The views of a scene show one set of named points, each view turned or mirrored, shifted and resized as a whole, with a little noise and some points left out.
In the rows, zero is written as 128.

Scene 1
View 1
dod: 133, 131, 145, 104, 138, 161, 144, 137, 136, 127, 134, 124, 112, 138, 137, 124, 85, 113, 155, 123, 157, 124, 121
rele: 94, 124, 149, 130, 114, 149, 127, 159, 111, 115, 120, 107, 119, 138, 146, 109, 101, 111, 152, 110, 128, 144, 144
bafav: 105, 138, 143, 125, 126, 141, 134, 148, 113, 122, 115, 101, 138, 152, 154, 113, 114, 108, 151, 91, 108, 135, 154
gupum: 116, 142, 154, 102, 133, 146, 146, 131, 135, 128, 124, 116, 116, 148, 146, 123, 92, 94, 152, 92, 135, 132, 134
kon: 126, 147, 149, 107, 132, 149, 148, 131, 122, 115, 127, 117, 128, 155, 147, 129, 102, 109, 149, 111, 138, 128, 129
nizuk: 120, 153, 131, 62, 119, 171, 134, 142, 142, 148, 127, 109, 118, 131, 144, 125, 125, 112, 164, 87, 152, 127, 179
nizo: 125, 146, 140, 104, 130, 154, 146, 130, 134, 125, 127, 122, 114, 144, 142, 128, 108, 118, 153, 124, 148, 122, 135
guted: 113, 132, 120, 122, 122, 160, 131, 152, 135, 140, 120, 109, 107, 132, 141, 111, 123, 140, 165, 139, 149, 121, 161
sulu: 127, 136, 141, 94, 131, 168, 130, 149, 113, 119, 134, 114, 137, 139, 141, 126, 102, 113, 148, 102, 136, 131, 142
Zoz: 119, 142, 152, 72, 128, 165, 132, 146, 124, 129, 131, 110, 135, 138, 144, 125, 98, 88, 151, 64, 131, 138, 154
tik: 158, 140, 138, 104, 155, 164, 153, 128, 128, 116, 137, 124, 136, 158, 140, 134, 90, 124, 150, 136, 153, 112, 109
dalu: 145, 155, 127, 102, 143, 155, 152, 121, 131, 125, 130, 125, 132, 154, 144, 136, 119, 128, 150, 129, 140, 108, 133
gele: 101, 140, 155, 100, 125, 142, 132, 144, 120, 129, 120, 104, 138, 145, 151, 117, 104, 81, 148, 50, 102, 142, 159
kas: 129, 142, 166, 110, 142, 142, 154, 129, 119, 106, 128, 114, 136, 169, 152, 127, 76, 87, 146, 95, 128, 136, 110
Vebil: 139, 161, 157, 97, 140, 147, 156, 123, 111, 98, 128, 114, 153, 175, 155, 138, 99, 97, 140, 98, 124, 129, 121
Fugu: 150, 136, 142, 94, 157, 161, 148, 131, 133, 130, 134, 118, 140, 152, 142, 128, 87, 104, 151, 96, 134, 118, 125
Zan: 128, 121, 138, 125, 146, 155, 129, 153, 111, 122, 127, 108, 149, 146, 145, 114, 94, 111, 148, 98, 112, 127, 136
zanad: 113, 152, 149, 94, 121, 151, 144, 127, 134, 125, 127, 125, 108, 140, 143, 131, 109, 106, 149, 105, 146, 129, 139
tos: 149, 148, 117, 103, 148, 163, 145, 134, 129, 132, 127, 113, 144, 154, 145, 128, 123, 136, 155, 124, 134, 106, 148
Nasig: 122, 136, 148, 101, 140, 150, 142, 134, 134, 133, 128, 118, 124, 143, 143, 123, 92, 95, 152, 86, 130, 129, 134
zesut: 137, 151, 127, 96, 133, 164, 147, 133, 134, 130, 128, 114, 123, 149, 144, 127, 119, 133, 159, 133, 155, 116, 147
ruzi: 113, 136, 150, 122, 128, 148, 136, 151, 104, 106, 121, 102, 144, 157, 153, 116, 98, 104, 148, 98, 116, 141, 139
Kigot: 107, 143, 128, 103, 122, 153, 133, 148, 136, 146, 113, 98, 122, 141, 152, 110, 126, 116, 166, 92, 127, 129, 178
dez: 122, 122, 152, 112, 140, 156, 137, 146, 124, 124, 131, 115, 125, 142, 141, 116, 77, 98, 151, 99, 135, 134, 123
Rivon: 125, 140, 130, 117, 139, 150, 136, 137, 121, 128, 125, 115, 139, 146, 144, 123, 118, 119, 147, 103, 114, 117, 146
lile: 133, 137, 123, 106, 134, 169, 127, 151, 110, 123, 130, 112, 149, 139, 143, 125, 122, 131, 148, 112, 124, 119, 154
View 2
Nasig: 125, 137, 114, 129, 122, 112, 130, 117, 149, 130, 119, 139, 130, 115, 129, 123, 121, 129, 125, 127, 123, 120, 141
gupum: 125, 134, 111, 129, 120, 114, 132, 111, 143, 130, 118, 142, 125, 115, 134, 132, 122, 128, 128, 127, 125, 119, 143
lile: 119, 149, 121, 141, 123, 116, 131, 128, 137, 144, 121, 119, 128, 134, 127, 113, 132, 127, 130, 123, 126, 123, 129
gele: 110, 139, 106, 125, 114, 108, 107, 111, 145, 124, 111, 140, 134, 116, 136, 111, 126, 129, 121, 121, 124, 119, 128
Rivon: 121, 148, 114, 141, 119, 113, 134, 120, 138, 140, 119, 129, 129, 122, 130, 114, 126, 122, 126, 121, 125, 128, 135
nizuk: 113, 123, 113, 144, 125, 127, 128, 115, 140, 124, 115, 121, 117, 134, 132, 120, 110, 137, 129, 120, 128, 105, 132
sulu: 122, 141, 121, 131, 126, 115, 128, 126, 143, 137, 122, 126, 130, 126, 128, 123, 130, 132, 131, 128, 127, 118, 135
guted: 128, 146, 131, 148, 117, 125, 142, 119, 133, 144, 117, 130, 111, 138, 134, 126, 113, 122, 134, 122, 113, 118, 128
tos: 123, 143, 111, 150, 126, 117, 149, 122, 137, 143, 125, 121, 122, 132, 120, 116, 126, 123, 129, 123, 130, 128, 142
tik: 135, 141, 116, 136, 132, 113, 155, 125, 146, 146, 131, 131, 127, 122, 118, 133, 133, 127, 132, 132, 131, 127, 155
bafav: 118, 149, 112, 133, 112, 110, 120, 114, 137, 137, 115, 139, 127, 125, 136, 116, 132, 121, 126, 122, 120, 126, 127
dod: 134, 138, 125, 131, 126, 117, 144, 122, 148, 139, 124, 137, 124, 121, 127, 136, 120, 131, 133, 131, 121, 118, 146
Fugu: 127, 137, 110, 132, 129, 110, 140, 122, 154, 134, 126, 134, 131, 119, 117, 121, 126, 130, 125, 131, 129, 124, 150
Kigot: 114, 139, 114, 144, 114, 120, 125, 110, 137, 131, 112, 133, 116, 135, 134, 115, 115, 124, 126, 119, 119, 117, 124
dalu: 128, 139, 111, 146, 127, 117, 152, 119, 135, 142, 125, 125, 124, 122, 126, 126, 125, 123, 130, 124, 133, 127, 149
dez: 130, 143, 122, 123, 121, 110, 129, 122, 152, 136, 122, 143, 130, 119, 127, 128, 127, 130, 128, 132, 119, 121, 140
ruzi: 119, 149, 114, 128, 117, 108, 122, 119, 139, 140, 119, 137, 130, 126, 133, 123, 141, 125, 129, 127, 125, 125, 130
nizo: 129, 138, 119, 138, 123, 119, 143, 117, 137, 138, 121, 133, 121, 122, 133, 133, 121, 126, 132, 126, 125, 120, 143
kas: 127, 141, 107, 120, 121, 103, 131, 114, 147, 136, 124, 147, 134, 112, 128, 133, 141, 127, 127, 133, 129, 127, 149
Zan: 125, 154, 118, 129, 119, 106, 126, 125, 149, 141, 121, 138, 133, 123, 124, 114, 133, 123, 125, 128, 118, 130, 133
zanad: 125, 133, 117, 133, 122, 119, 135, 114, 136, 132, 117, 133, 124, 115, 139, 134, 119, 129, 131, 124, 127, 115, 141
rele: 125, 151, 128, 127, 112, 114, 121, 119, 137, 141, 114, 141, 125, 126, 141, 129, 131, 124, 132, 125, 114, 120, 124
Zoz: 113, 130, 111, 126, 124, 115, 116, 118, 149, 123, 117, 130, 132, 122, 130, 119, 124, 138, 125, 126, 129, 111, 134
zesut: 127, 137, 116, 146, 126, 122, 149, 118, 135, 141, 123, 125, 117, 133, 127, 129, 121, 126, 133, 124, 129, 120, 142
Vebil: 121, 139, 98, 127, 124, 105, 134, 115, 138, 137, 125, 134, 135, 115, 128, 129, 146, 126, 128, 128, 140, 129, 149
View 3
zesut: 130, 119, 150, 142, 117, 118, 94, 138, 92, 97, 134, 121, 123, 144, 153, 112, 110, 122, 133, 111, 122, 137, 115
kas: 129, 121, 126, 138, 123, 98, 114, 124, 147, 131, 105, 139, 130, 127, 140, 140, 108, 137, 133, 123, 120, 128, 115
Kigot: 139, 119, 141, 141, 139, 126, 127, 143, 89, 99, 125, 114, 127, 148, 145, 126, 136, 112, 172, 115, 107, 125, 117
dod: 130, 128, 152, 144, 118, 111, 97, 125, 123, 108, 135, 135, 131, 142, 130, 117, 98, 132, 140, 116, 125, 138, 127
Zoz: 145, 126, 151, 149, 140, 130, 138, 124, 122, 116, 106, 123, 130, 156, 149, 149, 114, 129, 156, 132, 116, 136, 117
Vebil: 130, 113, 124, 139, 120, 104, 113, 132, 130, 131, 94, 130, 123, 131, 164, 140, 110, 136, 120, 121, 124, 134, 103
guted: 125, 119, 148, 145, 120, 118, 103, 148, 81, 95, 146, 117, 137, 147, 128, 105, 119, 112, 164, 100, 118, 131, 124
nizo: 127, 122, 138, 138, 120, 117, 100, 139, 106, 108, 129, 131, 126, 143, 142, 116, 107, 126, 140, 114, 123, 138, 125
kon: 128, 119, 132, 139, 121, 111, 108, 137, 118, 119, 115, 131, 128, 138, 145, 126, 109, 129, 137, 117, 122, 134, 118
bafav: 130, 111, 125, 141, 129, 106, 133, 143, 106, 122, 105, 118, 137, 138, 139, 132, 132, 122, 168, 111, 113, 122, 112
nizuk: 146, 127, 160, 146, 142, 148, 122, 136, 91, 93, 129, 118, 120, 162, 159, 133, 119, 114, 155, 129, 113, 142, 120
Fugu: 139, 120, 153, 141, 123, 102, 107, 106, 126, 112, 111, 127, 120, 138, 151, 123, 110, 141, 137, 122, 123, 133, 114
lile: 131, 107, 153, 153, 113, 108, 119, 133, 90, 112, 109, 107, 136, 151, 150, 119, 117, 130, 151, 105, 126, 134, 105
Rivon: 131, 109, 137, 139, 121, 106, 119, 131, 97, 116, 106, 116, 126, 144, 147, 117, 122, 133, 156, 110, 122, 132, 115
dez: 132, 126, 145, 145, 124, 104, 118, 121, 133, 120, 120, 132, 138, 140, 125, 129, 108, 134, 154, 117, 120, 129, 122
dalu: 128, 112, 142, 135, 113, 109, 92, 131, 97, 106, 119, 123, 115, 141, 159, 108, 108, 133, 127, 112, 127, 139, 116
Nasig: 137, 125, 140, 138, 132, 114, 119, 120, 124, 116, 115, 132, 124, 143, 138, 130, 114, 134, 155, 124, 118, 133, 126
sulu: 133, 118, 153, 153, 119, 115, 121, 130, 111, 116, 112, 120, 138, 152, 142, 131, 107, 129, 148, 114, 126, 137, 113
tos: 132, 108, 152, 142, 114, 105, 97, 126, 87, 100, 118, 112, 119, 141, 162, 107, 119, 128, 136, 107, 123, 132, 106
Zan: 132, 111, 145, 149, 117, 91, 126, 121, 116, 123, 103, 116, 140, 139, 134, 124, 122, 135, 161, 107, 121, 124, 108
tik: 126, 120, 155, 146, 105, 97, 83, 119, 122, 109, 127, 130, 127, 133, 148, 112, 95, 137, 114, 110, 131, 136, 111
zanad: 131, 125, 132, 136, 129, 128, 112, 143, 111, 114, 124, 134, 125, 149, 143, 126, 105, 127, 145, 124, 121, 143, 131
ruzi: 127, 113, 132, 150, 121, 103, 129, 142, 118, 126, 104, 120, 143, 138, 139, 139, 119, 125, 152, 110, 118, 125, 106
View 4
gele: 109, 114, 115, 167, 135, 166, 103, 115, 122, 92, 128, 96, 124, 150, 130, 73, 110, 147, 142, 141, 117, 99, 90
Zoz: 113, 127, 115, 171, 125, 142, 105, 126, 125, 96, 129, 118, 122, 148, 137, 88, 114, 150, 157, 138, 131, 99, 108
dalu: 145, 131, 140, 143, 127, 122, 129, 123, 125, 117, 117, 128, 106, 122, 132, 121, 126, 110, 127, 128, 124, 132, 116
Rivon: 138, 113, 131, 138, 140, 140, 118, 115, 118, 109, 114, 112, 122, 134, 129, 101, 114, 125, 133, 135, 117, 124, 105
Kigot: 120, 104, 136, 135, 125, 122, 98, 132, 132, 91, 125, 98, 130, 131, 136, 78, 123, 140, 124, 147, 117, 116, 106
Fugu: 134, 124, 114, 165, 123, 141, 120, 116, 123, 118, 116, 133, 113, 126, 126, 114, 114, 121, 142, 116, 124, 108, 129
nizo: 123, 131, 135, 135, 126, 134, 115, 130, 133, 113, 123, 120, 118, 117, 130, 122, 132, 123, 134, 133, 128, 123, 111
rele: 109, 118, 129, 121, 145, 158, 92, 117, 127, 113, 125, 92, 143, 126, 121, 113, 119, 150, 138, 144, 127, 122, 101
tos: 152, 117, 139, 140, 129, 109, 122, 119, 119, 114, 113, 125, 115, 129, 132, 109, 116, 117, 123, 130, 121, 134, 125
bafav: 121, 112, 130, 140, 143, 155, 102, 110, 120, 106, 124, 92, 129, 137, 122, 92, 111, 141, 124, 141, 116, 121, 97
lile: 145, 117, 134, 134, 143, 120, 112, 115, 112, 111, 116, 116, 129, 142, 132, 104, 109, 137, 141, 140, 127, 133, 115
gupum: 110, 131, 123, 154, 121, 155, 110, 126, 136, 108, 126, 114, 115, 120, 127, 111, 128, 128, 135, 130, 124, 105, 106
kon: 122, 135, 130, 150, 131, 148, 115, 119, 127, 118, 125, 116, 114, 124, 124, 121, 122, 128, 133, 130, 128, 121, 107
Vebil: 130, 147, 128, 179, 134, 157, 123, 103, 115, 122, 129, 118, 97, 140, 120, 119, 110, 129, 124, 124, 127, 124, 104
zesut: 135, 128, 141, 134, 121, 109, 115, 132, 131, 114, 121, 124, 115, 118, 133, 119, 129, 123, 127, 133, 129, 131, 121
dod: 120, 130, 121, 137, 122, 140, 111, 129, 135, 121, 118, 128, 126, 109, 126, 134, 130, 125, 147, 125, 132, 112, 126
zanad: 113, 136, 132, 143, 124, 143, 115, 136, 136, 104, 127, 118, 115, 123, 135, 114, 135, 128, 144, 138, 130, 113, 98
tik: 142, 137, 127, 149, 126, 131, 124, 116, 124, 134, 115, 139, 111, 114, 122, 144, 120, 115, 135, 116, 131, 127, 134
nizuk: 118, 123, 134, 150, 111, 103, 104, 146, 136, 85, 130, 121, 120, 137, 150, 84, 130, 143, 147, 147, 131, 109, 112
dez: 114, 123, 112, 146, 131, 160, 103, 117, 128, 118, 119, 117, 132, 120, 122, 120, 118, 136, 149, 126, 128, 106, 119
sulu: 127, 128, 125, 145, 136, 134, 108, 120, 120, 112, 122, 120, 128, 138, 132, 113, 114, 143, 151, 136, 134, 119, 114
Zan: 133, 109, 117, 143, 145, 154, 106, 103, 113, 119, 113, 109, 135, 135, 119, 107, 103, 138, 139, 129, 121, 118, 118
View 5
zesut: 149, 113, 139, 114, 97, 114, 125, 142, 129, 158, 129, 140, 107, 127, 136, 133, 121, 140, 152, 128, 110, 108, 96
nizuk: 147, 92, 143, 98, 88, 107, 121, 114, 150, 168, 140, 126, 131, 107, 140, 93, 141, 149, 152, 128, 100, 93, 93
ruzi: 157, 140, 153, 103, 116, 119, 126, 121, 142, 151, 113, 121, 137, 115, 145, 128, 136, 148, 102, 138, 139, 120, 112
gele: 156, 121, 164, 92, 114, 130, 131, 99, 167, 151, 123, 96, 165, 110, 145, 97, 148, 148, 107, 142, 121, 118, 115
Rivon: 153, 127, 146, 111, 117, 125, 132, 132, 155, 154, 118, 125, 128, 130, 147, 122, 120, 148, 125, 145, 112, 120, 110
kas: 144, 136, 167, 98, 116, 151, 124, 134, 129, 137, 120, 98, 143, 125, 129, 139, 137, 130, 122, 126, 157, 123, 112
dez: 131, 133, 145, 103, 126, 135, 123, 134, 135, 159, 129, 117, 149, 128, 138, 132, 150, 130, 120, 127, 134, 115, 106
kon: 145, 127, 153, 104, 111, 131, 125, 133, 133, 143, 120, 119, 127, 120, 131, 137, 129, 136, 133, 132, 129, 113, 105
tos: 158, 117, 141, 118, 101, 121, 127, 153, 143, 163, 123, 137, 104, 141, 148, 123, 108, 151, 144, 135, 115, 118, 102
nizo: 140, 121, 143, 109, 109, 123, 126, 135, 130, 148, 126, 131, 121, 121, 130, 141, 129, 133, 145, 132, 112, 108, 101
zanad: 136, 115, 148, 99, 109, 125, 124, 121, 138, 142, 126, 120, 133, 107, 126, 132, 136, 133, 145, 133, 111, 101, 101
tik: 135, 126, 143, 113, 112, 140, 117, 168, 121, 153, 125, 129, 108, 144, 135, 147, 118, 133, 148, 122, 143, 114, 98
sulu: 138, 123, 142, 101, 116, 119, 115, 133, 146, 161, 122, 127, 129, 118, 144, 119, 135, 148, 123, 134, 133, 104, 100
Fugu: 138, 118, 152, 106, 112, 147, 120, 153, 140, 160, 131, 110, 132, 143, 141, 120, 129, 137, 140, 124, 140, 118, 103
dod: 124, 125, 135, 107, 117, 131, 120, 146, 124, 157, 133, 130, 131, 130, 131, 143, 143, 124, 143, 122, 122, 105, 97
Vebil: 156, 126, 172, 98, 105, 144, 120, 137, 137, 132, 112, 102, 123, 119, 133, 129, 114, 147, 128, 132, 161, 120, 110
lile: 152, 126, 136, 111, 115, 110, 121, 140, 155, 166, 116, 138, 116, 128, 154, 117, 119, 158, 121, 142, 123, 111, 102
guted: 149, 127, 122, 121, 109, 95, 135, 127, 133, 170, 129, 158, 120, 123, 143, 139, 139, 137, 134, 137, 82, 108, 101
Nasig: 138, 121, 152, 101, 116, 139, 127, 128, 145, 154, 130, 108, 148, 126, 137, 120, 143, 133, 133, 132, 123, 114, 106
dalu: 149, 116, 146, 113, 104, 130, 126, 152, 137, 146, 120, 130, 105, 134, 135, 135, 106, 141, 154, 134, 118, 114, 101
Zan: 149, 141, 144, 109, 128, 129, 126, 137, 151, 164, 118, 123, 141, 136, 154, 123, 135, 147, 104, 140, 134, 125, 112
Kigot: 165, 116, 144, 109, 96, 104, 138, 107, 150, 166, 132, 132, 139, 117, 148, 107, 142, 146, 127, 137, 88, 116, 107
gupum: 141, 120, 157, 102, 108, 136, 130, 122, 134, 144, 130, 109, 144, 117, 128, 130, 143, 128, 138, 128, 119, 113, 106
rele: 146, 145, 138, 105, 125, 107, 130, 110, 139, 155, 117, 135, 146, 107, 140, 140, 152, 137, 100, 140, 115, 113, 110

Which points are out of place in each view (at most two, in the order of its rows)? Write none if all are in place.
view 1 => gupum, ruzi
view 2 => lile, Zan
view 3 => tik
view 4 => none
view 5 => none
